A landscape with many peaks, sampled at points; each row gives a point and its height.
A climber steps from a point to the highest of its 2 nearest points, and stops where none of them is higher. Distance is the straight distance between rows; heights are no part of it.
z_583: [ 23 -12 -41  11 -16   6 -11  -8  12  42   0 -36  29  24  36  32  25 -43
 -45  16   3 -18 -24   9 -22  35  45 -33  25 -39  -7 -30 -18  53  21  -4
 -50 -10   5  33  -4  19  -2  26  34 -20  14]  (h 230)
z_573: [ 11 -48  31  28  -7   1  -8 -51  -8 -30 -15  26 -33  11  30 -32  -6  37
   4 -18 -42 -36 -11  41  18  13 -15 -13 -22  63  -1   5  55 -44  -6 -33
  26  14  26  17  -8 -22  12 -88 -30 -61  -6]  (h 369)
z_790: [ -6 -16  57 -13  13 -17  -1   1  -4 -34   8  26   0  20 -22  11  17  35
  74 -20  -8  33  -8 -21  26   0   3   0  -8  58  -7  24 -21 -60 -29   0
  71  27 -10 -15 -24   9  -9 -14 -45  20  -3]  (h 405)
z_863: [ 54   7 -29   7 -15 -43  19 -48  28  45  56   1  36  11  53  13 -11  29
 -37  35  37  -1   3 -11   8  14  14  -3   0 -21  38 -21   9 -21  11  -6
   7   2   0  53  55  28  19 -43   0  -6  14]  (h 350)
z_130: [ 32 -28  -5  26 -14   2   5 -48  19   3  10  -2  -9  23  58  -1  15  18
 -19  22 -14 -47 -19  21  -2  32   7 -17 -18  14   8 -15  32 -21  19 -24
  20   2  26  42  -2  -7   5 -66 -10 -44  -3]  (h 433)
z_64: [-10  -5   0   5 -20  21 -37  31 -16   2 -38 -30 -10 -10   6  12  34 -57
  -7  -4 -34 -17 -28  51  -8   9  38 -19  18 -28  -5  -8   8  66   2 -13
 -44 -11   2 -19 -35  -7   3  32  33 -12   4]  (h 64)
z_836: [ 13  -7  -2   8  -3  -1 -10  -5  12  21  12 -31  21   5  23  21  32 -15
  -6  20   1 -30 -26   1 -13  15  27 -22   7 -18 -11 -31 -26  37  15  -9
 -17  -8   2  24 -10  21   9  15   9   3 -10]  (h 237)
z_820: [-11 -14  21  12  18  17  28 -10   9 -26   6  31 -25  19  -4   2  11  23
  18 -21 -10   1   3 -44   3  -4 -31   7 -20  46  -7  19  -5 -48   8   4
  52  24   1  15 -30 -13 -15 -14 -23  -4 -11]  (h 469)
z_255: [ 32   8   2  12 -45 -27 -49  -5 -20  14 -12 -13  22 -10  26 -18   0 -13
 -10  12 -15  -4 -29  77  12  20  33 -23  24 -22  21   1  44  15 -25 -17
 -41 -14  18 -18  23   7  33 -22  11 -29  20]  (h 407)
z_910: [ 44  -4  21  16 -34 -40 -28 -30  -3  14  14   0  27  -2  36 -25  -5  29
   2   8  -3 -14 -22  52  29  21  16 -22   7   4  16  -3  37 -22 -23 -21
 -14  -4  19   2  27  16  34 -54 -18 -26  11]  (h 436)
z_238: [-10 -12 -37  23  11  37  19 -19 -20  -4 -24  24 -36   9  30 -29 -28  14
 -63  -3   2 -16  15  -2 -10  -3 -29  12  -7  14  16  27  53 -13  33  -2
 -15  -3  25  28  11 -33   4 -33   8 -45   1]  (h 382)
z_666: [ 38 -19  -3  29  -3  -3  23 -54  33  24  55  52   9  30  56 -10 -11  61
 -25 -27   1  -5  17 -26  -7  23 -19  -7 -20  29  14  -5  13 -60 -18  -2
  11   1  26  49  -5   6   1 -53 -41 -55  17]  (h 392)
z_940: [ 16  -9  36  10   2 -16   2 -20  10  -9  26  42   9  21   4  -4   8  47
  30 -30  -6  17   3 -17  16   5 -15 -11 -16  46  -3  10  -7 -59 -24   0
  42  17   5   9 -16   8   1 -31 -45 -13   4]  (h 425)
z_523: [ 30  -3  53  -1 -23 -43 -46   9   4   8  16 -25  41 -14   2 -10  28  18
  47  11  -5 -16 -27  54  18  10  34 -30  12   1 -19 -28 -17  12 -42 -18
 -24 -12   3 -17  -7  40  36  -3 -22  -1  -8]  (h 274)
z_362: [ -6  64  -7  -3 -28 -25 -69  -3 -30  33   7  42  50  23 -23  17  36 -55
   8 -21 -39  64  12   5   0  15  32   9 -20 -40  28   6   0  -2 -48  16
   8 -17 -12 -33  13   6   7  22  16  -3  78]  (h 49)
z_108: [ 16 -27  42   6  -8 -17 -27   5  15  -5   3 -52  24 -19  11  -2  36   4
  39  30 -13 -49 -37  55   8  14  33 -34   8   8 -32 -45 -25  44 -17 -31
 -31 -10   8   1 -34  28  13   8  -3   0 -34]  (h 259)
z_787: [-11 -36  27 -15  38   9  47   8  32 -22   9 -44 -11 -31 -25 -15 -12  37
  26  28  29 -42  -7 -14   3 -23 -20  -4  11  31 -49 -31 -45   7  15 -14
 -11   8  -5   6 -24  23 -14  20 -11  39 -69]  (h 266)
z_642: [ -4  -8  32 -11  -5 -17 -10  -5 -36 -47 -33  12 -27 -28 -33 -36 -39  29
  39   4  -4  19 -11  33  46 -17  -9  15  12  38  23  52  51 -43  -4  -9
  43  31  -7 -47  36 -12   6 -48 -15  16  -9]  (h 491)
z_226: [ 26 -21  28   8 -10 -23  -8 -19  21  -2   4 -56  11  -9  19  21  34  -3
  28  54  -8 -53 -43  33   2  13  44 -20   4  -5  -8 -39 -16  29  20 -19
  12   4  -1  22  -8  28  15 -18   1  17 -31]  (h 247)
z_198: [-47   4   9   9   7  35  -3  16  -2 -24 -20  18  -9  32 -13  55  56 -56
  28 -15 -36  -2  -8 -72 -11   2   1  26 -31  -2  -2   4 -24   1  40  22
  63  11 -22  14 -46 -13 -14  40   3  22  14]  (h 441)
z_602: [ 12 -31   6  -6  27 -14  49 -17  37 -13  17 -51 -14 -27   4  -4 -15  43
  10  53  38 -51 -15 -14  17 -17  -8   4   6  11 -16 -34 -27   1  35 -14
   8  16  -5  28   9  29  -9 -18 -11  41 -65]  (h 255)
z_541: [-38 -23  42  -8  22  31   9  33 -11 -48 -30   3 -34  -4 -34  -2  24  -7
  56 -21 -25  -7  -6 -18   6 -18 -25   0  -8  49 -32  14 -15 -14   5  -4
  32  15  -9 -24 -55 -13 -17  24  -2   9 -30]  (h 637)
z_83: [  0  -1   0   1  15   9  21   9   8   6  12   8  -2 -14  -3 -34 -26  32
 -16  -9  25  -3  14  -6  -3 -10 -31  -2   4  15 -13   3  -5 -18  -9   2
 -26  -4  10   1  -4  -3   1   3 -12  -4 -17]  (h 571)
z_580: [-40  32 -27 -20  46  33  46  19  22  18  18  25   7  19 -35  23  -9 -30
 -30 -21  16  37  44 -89 -38 -14 -21  38 -11 -34  -8  -7 -45  13  10  37
   7 -12 -25  11 -17  -7 -20  68  11  33  24]  (h 599)
z_344: [  2 -19  -7  25  -8  24  -4 -14  -1  -7 -15  -2 -19  15  34   0  26 -14
 -16   6 -24 -37 -22  12  -7  16   0 -11 -12   9   2   0  27   7  23 -14
   5  -4  20  26 -22 -17   5 -22  10 -35  -5]  (h 463)
z_991: [ 27  44   8 -12 -23 -59 -45   6  -4  45  52  22  73  -5  -8 -10 -14  24
  20 -13  22  52  26  18  13   4  13 -11  -4 -14   6 -15 -25 -16 -75  10
 -24 -18  -8 -25  35  30  26   7 -21   4  30]  (h 132)
z_410: [-28  12 -31  -3   1  24  14   4 -27 -20 -36  -9 -47 -25 -10  11 -10 -32
 -27  26   1  -6  -4  -3  -4 -18 -11  24   9 -23  32  26  40  25  62  10
  11   8  -2  -3  28 -29 -10  -9  35  16 -11]  (h 426)
z_723: [  1  -6 -31   4 -35  14 -40  20 -37   4 -58 -30 -25 -20  11 -13 -20 -37
 -45  13  -8  -9  -8  92  -4   3  34 -15  36 -35  16  10  51  70   8 -19
 -77 -12  16 -30  18 -20   7   1  45 -21   2]  (h 360)
z_644: [  7  11 -14  -5 -34 -15 -39  15 -35   3 -29 -14  -5 -34   1 -31 -31 -10
 -23   5   2   0  -6  80  10  -5   9  -5  26 -29  22  14  50  31 -14 -13
 -56 -11  11 -42  41  -8  19 -15  20 -14   7]  (h 381)
z_823: [  7  43 -20   2 -40 -14 -67   6 -31  34 -17  16  26  10   2   5  20 -64
 -18 -22 -35  41   1  36  -2  23  29  -9   4 -50  28  13  24  19 -38   6
 -29 -15   3 -35  15 -10  12  24  25 -27  68]  (h 55)
z_142: [ 14  15 -57  -1 -26 -10  -1 -15 -10  37 -11 -30   8  -2  16  26   1 -50
 -56  31  13  10 -18  15 -13  12  33  -9  33 -64  40  -6  16  47  35  -4
 -28  -4  -1  14  46   3   2   6  51   5  19]  (h 447)
z_884: [-12  27   9   4 -13  -7 -12 -11 -20 -28 -23  19  -9  11 -14  19  19 -24
  29   3 -29  24 -12 -20  17   0   6  22 -13   4  35  40  31 -30  17  16
  76  16 -11 -16   9 -21  -3 -23   3  15  25]  (h 93)
z_973: [-22  -1  15   0  21  19  24  15   5 -19  -1   3 -14   4 -16  13  16  -5
  20  -6  -3  -5  -1 -44  -8  -9 -17   7  -8  16 -13   3 -26  -7  25  13
  30   8 -11   2 -29  -3 -13  22  -5  20 -20]  (h 527)
z_526: [-21  40   4 -24  31  -8   7  32   1  10  20  42  30   6 -41   3 -22   6
  11 -31  18  61  50 -39 -14 -20 -25  20 -16  -7  -9   5 -47 -21 -48  33
   3  -5 -21 -43  -5  -2 -22  49  -6  37  24]  (h 513)
z_208: [ 36  33  12   5 -26 -54 -12 -48   5  15  30  12  34  24  11  35  18   5
  20  27  -8  25  -8  -7  14  11  35   7 -15 -11  38   6   9 -37   2   9
  71  12 -11  25  35  14  25 -48 -19  14  38]  (h 112)
z_477: [ 21  -4  19   3  -8 -28  15 -32   3 -21   6   1 -18   0   7   0 -15  30
  23  24   8  -6 -14   2  30  -3  -4   8  -4  26  25  20  24 -46  20  -2
  61  28  -6  16  28  -4   3 -62 -22  14  -8]  (h 465)
z_873: [ -6   8  42 -29  -8 -32 -23  20 -38 -46 -35   0 -13 -33 -52 -21 -18  13
  76   6 -12  38 -15  37  38 -13  10  18  23  16  19  49  28 -30 -26  -6
  46  17 -20 -81  31   2  -5 -15 -10  39   1]  (h 652)
z_502: [ 37   9 -31  13   9 -20  44 -42  32  23  54  24  14   6  35  -3 -35  43
 -49  12  39  11  20 -35   8  -3 -23  15  -5  -2  43   0  15 -43  13   6
  13   6   3  52  43   6   6 -43  -8 -12  14]  (h 361)
z_342: [ 45 -28   5  17  -1 -13  26 -56  48  10  44  10  -9  20  52   4   1  52
  -6  13   8 -36  -2 -11   4  20  -2  -9 -26  28   7 -22   1 -50  14 -17
  40  14  10  55   1   7  -5 -71 -36 -25  -9]  (h 411)
z_274: [-24  -3  20  -2  -5  20 -18  29 -12 -20 -29 -22 -15 -15 -10  14  38 -41
  25   0 -28 -24 -26  15  -6  -2  12  -4   3  -6 -11  -5  -5  40  18  -4
  -3   0  -7 -13 -32  -5  -2  27  16   9 -15]  (h 70)
z_176: [ 23   3 -36  29   9  11  40 -45  29  19  39  42  -4  33  47   5  -7  26
 -49 -13   6   5  20 -53 -17  12 -25  11 -22   9  31  12  19 -42  16  13
  25   1  15  60   4 -11  -5 -36 -13 -39  24]  (h 375)
z_965: [-33  12 -37   1  16  41  15   5 -38 -12 -39  25 -49 -14  -8 -28 -37  -1
 -56  -2   6   7  29  -7  -8 -20 -37  29  -1  -4  23  41  51   0  39  14
 -10   1   9  -4  21 -45  -7 -12  22 -13   2]  (h 387)
z_36: [ -4 -40  -3  22   0  26   3 -17   0 -28 -32 -42 -31  -8  29  -3  16 -14
 -16  47 -17 -66 -30  48   1  10  15 -12  -3  15  -8 -15  25  40  38 -32
 -10  -4  19  26 -24 -14  -7 -27  25 -22 -39]  (h 502)
z_926: [-11 -23  24 -25  28   9  27  37  22 -12  -3 -29 -10 -43 -39 -44 -32  39
  14  -4  36 -25  12  13  -4 -34 -32  -4  16  19 -60 -18 -41  11 -26 -11
 -52  -2   2 -25 -25  11  -8  37 -13  30 -57]  (h 281)
z_700: [-47   6  27 -17  19  16  -4  35 -13 -32 -21   4  -4  12 -40  46  36 -35
  64 -11 -20  21  -4 -53  -5  -8  10  20 -13   7 -12   0 -44   5  15  23
  56   8 -35 -33 -29   4 -20  54  -3  51  -2]  (h 391)
z_880: [  6   9 -33 -14  26   9  48   9  22  19  15   2  -7 -23  -7 -42 -61  32
 -55  -3  57   3  35 -18 -10 -23 -39  18  20  -9  -7   3   1  -5  -5   9
 -48 -12   7   9  21  -3   1  13   2   6 -13]  (h 530)
z_913: [  2 -22   4  16  24  24  24 -21  43  17  37  -6  14  41  28  43  48   1
   3   5  -6 -33  -1 -61 -31  17  13  -6 -32   9 -30 -43 -56   3  26   7
  31  -1  -5  59 -43  24   0  12 -21  -4 -10]  (h 520)
z_968: [  7 -27  36  12  -3 -11 -12 -29 -27 -39 -19  28 -28  -6  -3 -43 -28  41
  16 -15 -22  -8 -11  39  38  -3 -19  -1  -8  56  16  33  54 -50 -10 -18
  28  27  10 -10  16 -18  22 -72 -30 -28  -6]  (h 410)
z_843: [ -9 -18 -30   3  26  27  44  -6  16  -4  -4 -33 -28 -11  15  -2  -9   1
 -40  34  22 -41  -7 -15 -12  -8 -16   5  10 -11  -4 -10   1  26  51  -2
 -15  -1   8  34   0  -4  -8  -5  16   4 -36]  (h 524)
z_504: [-21 -12  14 -12   3   3  19  13 -13 -53 -30 -41 -50 -37 -27  15  -2 -14
  51  35   0 -20 -27  -3  11 -22   7  17  17  10   2  13   6  14  48   0
  43  18 -14 -18  11  -4 -16  -1  17  49 -47]  (h 210)
z_517: [ 34 -20  -4   0  -4 -31  27 -34  33  -8  16 -50 -16 -15  27   9 -12  28
   3  65  32 -52 -29   6  21   0  10   4  -1  -2  13 -25   3  -4  44 -14
  28  18  -6  40  35  20   3 -54  -3  29 -42]  (h 245)
z_815: [-48 -31 -12   0  15  69   6  27 -27 -25 -57 -21 -57 -17 -10 -20  -4 -27
 -33   1 -20 -41   6  27 -19 -20 -15   6   3  10 -31  10  28  55  35 -15
 -44 -12  17   2 -40 -45 -15  22  35 -23 -26]  (h 610)
z_87: [-16  13 -22 -19  -2  11   1  28  -5  25  -7 -35   4 -17 -14  26  11 -46
 -16   0   3   2  -4  -6 -25  -2  18  -4  22 -60  -2 -23 -34  71  19   4
 -40  -8 -14 -12  11   4 -10  53  28  29   0]  (h 493)
z_179: [-43 -13  23   4   5  43 -33  41 -35 -34 -47  25 -37  -5 -19 -30   9 -23
  15 -52 -46  -2  12  24   2 -16 -35   2 -20  31 -24  23  24   1 -18  -5
 -14  -6   7 -38 -54 -39   0  23   5 -35   4]  (h 437)
z_715: [-21  13 -83   6   5  49  30  -5 -14  15 -25   5 -30  19  17  16  -9 -53
 -90   5   6  10  14 -32 -26   6  -8  20  11 -45  29  24  36  30  59  14
 -18  -6   7  33  16 -37 -13  10  48 -22  26]  (h 420)
z_804: [ -1  -3   5   2  34  13  31   0  40  26  55   3  37  27   0  30  15  18
  -1  -7  23   1  17 -64 -31   0   5  -1 -20   5 -30 -42 -70   0   2  21
   5 -11 -13  43 -25  31   7  37 -27  11  -9]  (h 494)
z_334: [-23 -12  32 -27  43  13  41  33  20 -19  10  -7   1  -7 -44   3 -11  30
  36  -9  29  10  15 -44 -14 -25 -21   6   3  32 -47 -13 -66 -14 -13  12
   7  11 -16 -18 -32  19 -14  52 -23  51 -41]  (h 427)
z_434: [-42 -32  39   7   9  40 -10  21 -28 -57 -54   1 -53 -15 -22 -15  21 -19
  34 -16 -47 -24 -13  25   9 -19 -20   1 -11  53 -22  20  29   3  11 -15
  19   8   3 -19 -48 -32  -4   0  13 -21 -25]  (h 512)
z_427: [ -5  54 -29   6 -23 -19 -35 -27 -12  45  23  35  53  38  -5  46  45 -60
 -13  -3 -23  52   4 -28 -11  19  46   9 -23 -43  40  -7  -8   4  -9  17
  32  -4 -14  18  22  14  12  19  20  -1  68]  (h 45)
z_228: [ 10  39   1 -27   1 -54  -7  19   5  32  41  15  52 -23 -32 -12 -40  30
  14  -8  43  55  41   1   3 -21  -6   9   2 -25   0 -15 -44  -5 -62  12
 -26  -8 -22 -39  44  26   0  27  -7  41   9]  (h 139)
z_231: [  0   7  24 -35   5 -46  12  27  -1 -13   8 -19  12 -42 -50   4 -27  36
  53  19  40  26  -2  -6  19 -27   3  12  22  -2  -1  -4 -32  -2 -11   0
  15  11 -29 -47  46  38 -11  19  -9  73 -33]  (h 172)
z_896: [ -6 -19  12  25  -6  28 -18   4  15  13  14  30  13  36  27 -15  31   8
   5 -61 -32 -12   9 -14 -21  21 -19 -22 -24  29 -42  -9 -14 -17 -46  -3
 -30 -22  28  20 -66   1   2  22 -25 -62  17]  (h 358)
z_771: [ 17 -47   7  33  -9  19 -15 -25  11   0   4  -1   5  20  50 -23  26  18
  -3 -12 -37 -50 -15  40  -2  36  -2 -38 -15  36 -35 -26  19  -1 -29 -37
 -34 -20  38  27 -45   2  -1 -25 -10 -75  -5]  (h 324)
z_312: [ 11 -19 -58  27 -33  32 -23  -3 -16  20 -39 -14  -1  30  43   6   2 -48
 -66  -2 -14 -14 -12  47 -12  36  33 -35  24 -22  -3   4  34  48  19  -8
 -72 -14  24  13 -11 -13  -9   6  49 -57  24]  (h 111)
z_784: [ 28  22   0  -1  -8 -45  10 -47  25  18  62   6  38  37   9  63  18  10
  23  31  14  26   7 -41   2   6  38  12 -32   0  33 -21 -30 -29  13  22
  85  14 -28  48  35  28  18 -34 -26  28  22]  (h 107)
z_338: [ -4  -8 -49  -7  -6  34   3  30  -2  32 -23 -40  -3   7   4  12   1 -55
 -54 -11   1  -6   5   8 -29  10  23 -15  28 -56 -16 -13 -11  78  18   1
 -76 -14   3   3 -11 -15 -20  49  39  -8   9]  (h 518)
z_675: [ 17  20 -34   0 -15  -4 -25  21  -5  38  13   3  25  -2  20 -28 -30  -9
 -34 -26  10  14  22  20  -6   6  -9 -16  14 -27  -7   1   4  13 -38   0
 -67 -21  16 -11  13  -4   7  20   6 -30  24]  (h 119)
z_590: [ 26   2  34   6 -18 -27 -55  16   3  19  25   8  42   5  13 -19  16  23
  35 -32 -13   4   0  35  11  18   7 -35  -3  12 -23 -23 -20  -9 -71  -5
 -43 -20  18 -14 -21  23  30   6 -31 -34  11]  (h 291)
z_106: [-30  -7 -29 -17   7  51  10  43 -15   0 -39 -32 -39 -23 -17  -8 -10 -41
 -38 -10   0 -18  10  16 -25 -17  -4   3  20 -36 -19   2   3  75  25   2
 -61 -15   5 -17 -13 -31 -22  42  30   4 -12]  (h 549)
z_491: [ 25 -21  10  25 -22  -2 -50   1   4  14  11   2  28  19  42 -27  16   9
  12 -34 -33 -21  -8  49   3  34   7 -47  -3  19 -32 -19   7   2 -61 -24
 -64 -25  37   8 -38  14  19   0 -13 -71  15]  (h 308)
z_164: [ -7   4 -74   1  -2  29  25  -8  -1  34 -17 -28 -12  16  15  39   7 -65
 -74  16   7   4  -8 -23 -26  15  18   0  26 -66  25  -8   3  55  60   7
 -32  -1  -4  34  19 -11 -15  27  55  -1  21]  (h 434)
z_813: [ -6  17 -15  -1 -37  11 -58  31 -28  26 -41  -9  -1   1  -2  18  30 -85
 -20 -20 -37  18 -10  48 -10  18  39 -10  19 -52  15   4  15  61 -16   2
 -47 -12  -2 -38 -12 -14  -1  45  39 -17  49]  (h 59)
z_731: [  7 -53   6  35   4  28   8 -49  12  -8   4  26 -22  23  45 -31   6  40
 -19 -24 -33 -48   1  13  -8  23 -27 -22 -26  56 -23 -14  34 -33 -14 -32
  -6  -6  40  35 -36 -15  -4 -55 -25 -78  -8]  (h 342)
z_947: [ 13  -6  11  -5  -7 -27  21 -18  11 -33  -5 -53 -32 -14  -1  29  -4  -2
  41  57  11 -28 -35  -7  17  -7  18  17   5   0  16  -4   7  -4  51   2
  59  25 -15  16  29   5   2 -36   4  49 -34]  (h 232)
z_528: [  2  31  -8 -33  -5 -38  -4  35  -4  17   4  -1   7 -50 -40 -30 -53  16
  -2  -5  39  36  33  25   5 -32 -28  15  17 -41   3   6 -16  18 -39   4
 -38  -8 -13 -65  56   9 -15  25  10  44  -3]  (h 147)
z_852: [ 36 -34  25   9 -11 -32   1 -38   8  -1  19   8   4 -12  29 -47 -34  65
  -5   6  14 -31 -10  44  42   3 -12 -12   0  40   3  -7  32 -46 -17 -32
 -12  11  18  12  26  10  18 -72 -37 -26 -21]  (h 473)
z_195: [ 10  -6  20 -19   8 -35  28  -6   7 -23  13  -4  -5 -19 -19  -1 -30  43
  38  22  36  19  -4 -18  35 -18  -6  15  13  27  15  17  -6 -47   4  -2
  49  32 -18  -7  35  16 -10 -27 -21  49 -30]  (h 419)
z_917: [ -3 -15 -49  -3  11  20  34   4   3   7 -12 -31 -17 -23  11 -32 -43  17
 -65  29  41 -32   7  19  -7 -12 -13   2  29 -20 -10  -1  20  33  28 -10
 -67 -15  16  19  24  -6  -6  -6  21 -10 -28]  (h 495)
z_387: [ 19  22  19  14 -25 -30  -8 -47  -4 -21  -2  22  -6  32   7  26  11  -1
  26   6 -35  22 -18 -12  20  13  17  16 -25   8  44  39  38 -53  16  13
  99  22  -7  16  18 -17   6 -63 -23   0  41]  (h 103)
z_481: [-20  43  18 -21   3 -24 -42  35 -20   7   6  29  36   6 -45  16  15 -16
  42 -26 -10  61  26  -7   0  -6   5   9 -17 -15  -5   0 -40   2 -51  26
  13 -10 -26 -61   4   9  -9  40  -4  33  34]  (h 459)
z_962: [-39 -47  -3  17  23  59  18 -11 -18 -39 -51 -28 -58  -8  10 -19   6  -7
 -34  29 -22 -63  -4  25 -10  -9 -16   3 -11  32 -26  -2  38  36  44 -27
 -15  -4  25  35 -38 -40 -15 -13  29 -36 -44]  (h 548)
z_270: [-13  -5 -41 -16  47  40  72   3  37   6   6 -21 -26 -14 -10 -18 -37  15
 -59  12  51 -22  20 -42 -26 -18 -32  21  23 -15 -19  -9 -10  20  35  12
 -38 -13   5  32  -2  -8  -6  23  11  13 -26]  (h 556)
z_603: [-13  -6 -69  31  -2  53  13 -24 -18   7 -32  24 -32  39  43   1  -5 -27
 -88  -9 -13  -7   8 -19 -22  15 -14   9  -8 -10  24  30  56   2  48   7
 -13 -10  26  46   3 -37  -7 -19  27 -59  28]  (h 403)
z_775: [ 16  47  -8  -6  -7 -52  -1 -30  -2  21  44  35  52   7  -9  16  -5  15
   9  12  16  53  16 -25  12  -4  15  11 -13 -14  46   6  -5 -34 -16  15
  44   5 -19   8  46  13   8 -20   0  23  37]  (h 118)
z_262: [ 18  37  16   2 -19 -40 -37 -11  -7  24  34  33  52  12  -4   7  14  11
  20 -12  -6  45   7  -1  12  12  16  -6 -12  -6  20   0  -6 -25 -41  10
  19  -9  -7 -10  17  14  22  -9 -16  -2  37]  (h 125)
z_500: [-21  35 -13 -10  26   1  14  12  14  29  46  34  46  25 -26  27   1  -4
  -7 -22  18  48  42 -66 -28  -7  -3  16 -24 -12  -7 -19 -59  -3 -22  34
   8 -14 -25   8  -7  14  -4  50  -9  21  27]  (h 557)
z_307: [ 20  34  -7  -6 -13 -31 -38  18  -8  33  23  27  39 -13   3 -39 -44  19
  -4 -36  11  40  34  24  11  -2 -20 -10   2 -15   0   4  -4 -20 -73   7
 -49 -14  10 -39  24   2  13  10 -13 -15  27]  (h 124)
z_489: [  6   5  22 -35  -7 -45   0  32  -6 -11  -1 -10   4 -59 -45 -37 -53  51
  28   5  48  18   7  31  33 -33 -21  10  25   3  -2  10  -7 -12 -33  -9
 -21   9 -19 -65  52  27  -7   4  -9  52 -35]  (h 159)
z_82: [-20  -2  26 -24  10   3   3  48  -8 -17 -15 -14 -18 -39 -41 -17 -15   6
  33 -13  14   2   8  14   1 -25 -23   3  14   4 -30   4 -27  15 -16   0
 -21   1 -10 -52 -10   0  -9  35   1  31 -32]  (h 304)
z_331: [-19   9 -21 -15  53  35  77   2  36  -6  14  18 -27  -3 -27  -8 -35  18
 -40  -5  44  12  34 -72 -25 -24 -46  32   6   4  -8   9 -15 -18  21  28
  -1   2  -4  18 -10 -14 -10  31   1  21 -15]  (h 593)
z_899: [ -3   4  31 -21  -3 -29   2  16  -8 -32  -9 -34  -5 -31 -35  19   3   1
  70  29   6   3 -25  -3  14 -15  22   9  18   1  -1   2 -20   6  15   3
  41  13 -25 -29  23  24  -3   8  -2  62 -32]  (h 188)
z_332: [ 13  -8   1  18   8  11  10 -10  22  25  33  22  17  23  27 -10  10  27
 -14 -27   1  -8  10 -26 -16  13 -17 -14 -11  16 -20 -10 -15 -20 -17   2
 -17 -15  18  31 -29   6   3   3 -20 -35   5]  (h 339)
z_218: [ 64   1   0   3 -36 -57  -5 -54  26  29  36 -28  26   4  47  18   1  18
 -10  57  18 -23 -25  28  17  20  41  -5   2 -25  32 -21  15 -18  14 -14
  28   7   0  38  49  28  28 -67 -10   9   5]  (h 340)
z_727: [  2  17  25  -9   3 -26  -9   8 -14 -16   2  24  11 -12 -24 -14 -12  28
  36 -10   7  32   3  -1  24 -11 -15   4   2  20  15  24   2 -38 -23   7
  28  14 -13 -37  15   1  -1 -10 -16  22   3]  (h 376)
z_567: [-36  15 -21  -4  16  37  22  18 -10 -16 -23   5 -35  -5 -15  21   9 -36
 -13   0  -8   1   2 -45 -11 -13 -21  23  -4 -17   9  17   1  14  50  20
  22   5  -9   1 -10 -25 -20  24  21  19  -5]  (h 471)
z_86: [-10   8  37 -16  11  -6 -18  39 -13 -16  -7  22   6 -14 -35 -24 -10  23
  41 -39   3  31  19   7  10 -14 -30  -5  -7  24 -21  15 -24 -27 -51   5
  -7   8  -6 -55 -22  -1  -4  22 -18  10  -2]  (h 338)
z_662: [-15 -10  38 -10  30   5  17  21  19  -4  37   8  30  20 -26  33  25  26
  49 -11  16  11  11 -50 -13  -9   5  -5 -18  32 -42 -31 -77 -14 -17  17
  23   3 -22   4 -37  32   2  37 -40  33 -22]  (h 462)
z_459: [ -3  16 -44  -8  -4   9   9  10 -11  21  -6 -15  -6 -17   3  -9 -20 -19
 -50   9  22   2   5   8 -12  -7  -8   2  25 -40  15   4  13  36  22   1
 -44 -11   4   0  32  -9  -4  11  26   3   3]  (h 470)
z_42: [-25 -19  16  21   8  36  10  -6  23 -14  -2   7 -13  40  13  42  62 -28
  17 -15 -32 -31 -14 -61 -20  11  -1   6 -38  16 -21 -17 -32  -4  34   7
  50   6  -4  39 -61  -3 -11  15  -9  -7  -2]  (h 483)
z_960: [-27 -21  31  16   2  36 -38  32  -6 -19 -19  33 -11  15  -4 -28  26 -11
  25 -73 -49  -5  10  11  -7   0 -37 -16 -29  35 -43   7  -2 -12 -54  -7
 -27 -16  21 -17 -79 -21   6  32 -17 -57  11]  (h 389)
z_298: [ 20  13 -58  12 -37   8 -33  13 -14  46 -14  -8  21  21  33   0 -13 -49
 -54 -25  -5  16  11  32 -13  29  22 -30  26 -38  -8   3  17  39 -20  -1
 -83 -16  19   0   8 -11  -3  28  33 -51  42]  (h 114)
z_350: [ 14 -20   9   8   7  -4  23 -22   5 -11   6   3 -16 -13  12 -30 -24  46
  -8  14  20 -24  -5   9  23 -11 -23  -1  -1  32   7   6  22 -33  12 -14
   6  15  11  15  15  -2   4 -46 -16  -8 -29]  (h 515)
z_864: [-23  27 -37 -15  43  40  49  15  35  20  14  38  -5  14 -23 -14 -32 -10
 -53 -38  29  30  55 -66 -39 -12 -40  27  -3 -14 -12  11 -17  -5 -10  36
 -19 -20  -1   8 -20 -26 -14  57   4   3  26]  (h 646)
z_651: [-14  27  16  -1 -21   0 -28  12 -25 -21 -36  -3 -12 -11 -16  18  30 -49
  22   8 -35   8 -24  15   6   2  20  12   2 -19  24  23  27  17  20   9
  30   5 -10 -32  -1 -14   5   5  18  11  16]  (h 81)
z_818: [-15   1  45 -28   7 -26 -16  18 -26 -47 -19  13   1   4 -43  11   8   9
  90  -3 -17  49 -15  -9  30  -3  19  19   4  35  13  44  -4 -50 -29   4
  83  21 -20 -54   0   3 -16  -5 -26  44   8]  (h 479)
z_895: [-31  19  42 -30   7 -16 -32  46 -26 -29 -18  10  18   3 -57  32  28 -16
  86 -12 -18  47   1 -12   8  -6  22  17  -7   7 -10  10 -40  -4 -33  20
  48   0 -36 -71 -10  16 -13  45  -9  51  15]  (h 399)
z_579: [  9  24 -17 -11 -22 -24 -21  -2  -8  30   1 -30  25 -11  -6  34  19 -44
  -9  23   1  10 -22  14 -13   7  42  -8  24 -58  24 -21 -11  50  12   0
 -14  -5 -11  -7  33  19  14  28  27  23  13]  (h 466)

Call two points neighbours if one is among the 2 nearest of the other. Go from one point of each pair to the other, from neighbour to neighbour, staying as high as possible. Name the lowest point that can't be avoided.
z_913 and z_350: z_700
z_541 and z_873: z_790
z_815 and z_864: z_142
z_864 and z_83: z_880

Write out the way that a climber takes from each point below.
z_947: z_517 z_602 z_787 z_926 z_82 z_86 z_727 z_195 z_477 z_350
z_603: z_715 z_164 z_142 z_579 z_87 z_338 z_106 z_815
z_836: z_226 z_108 z_523 z_590 z_491 z_771 z_731 z_573 z_968 z_642 z_873
z_863: z_502 z_176 z_666 z_342 z_130 z_344 z_36 z_962 z_815
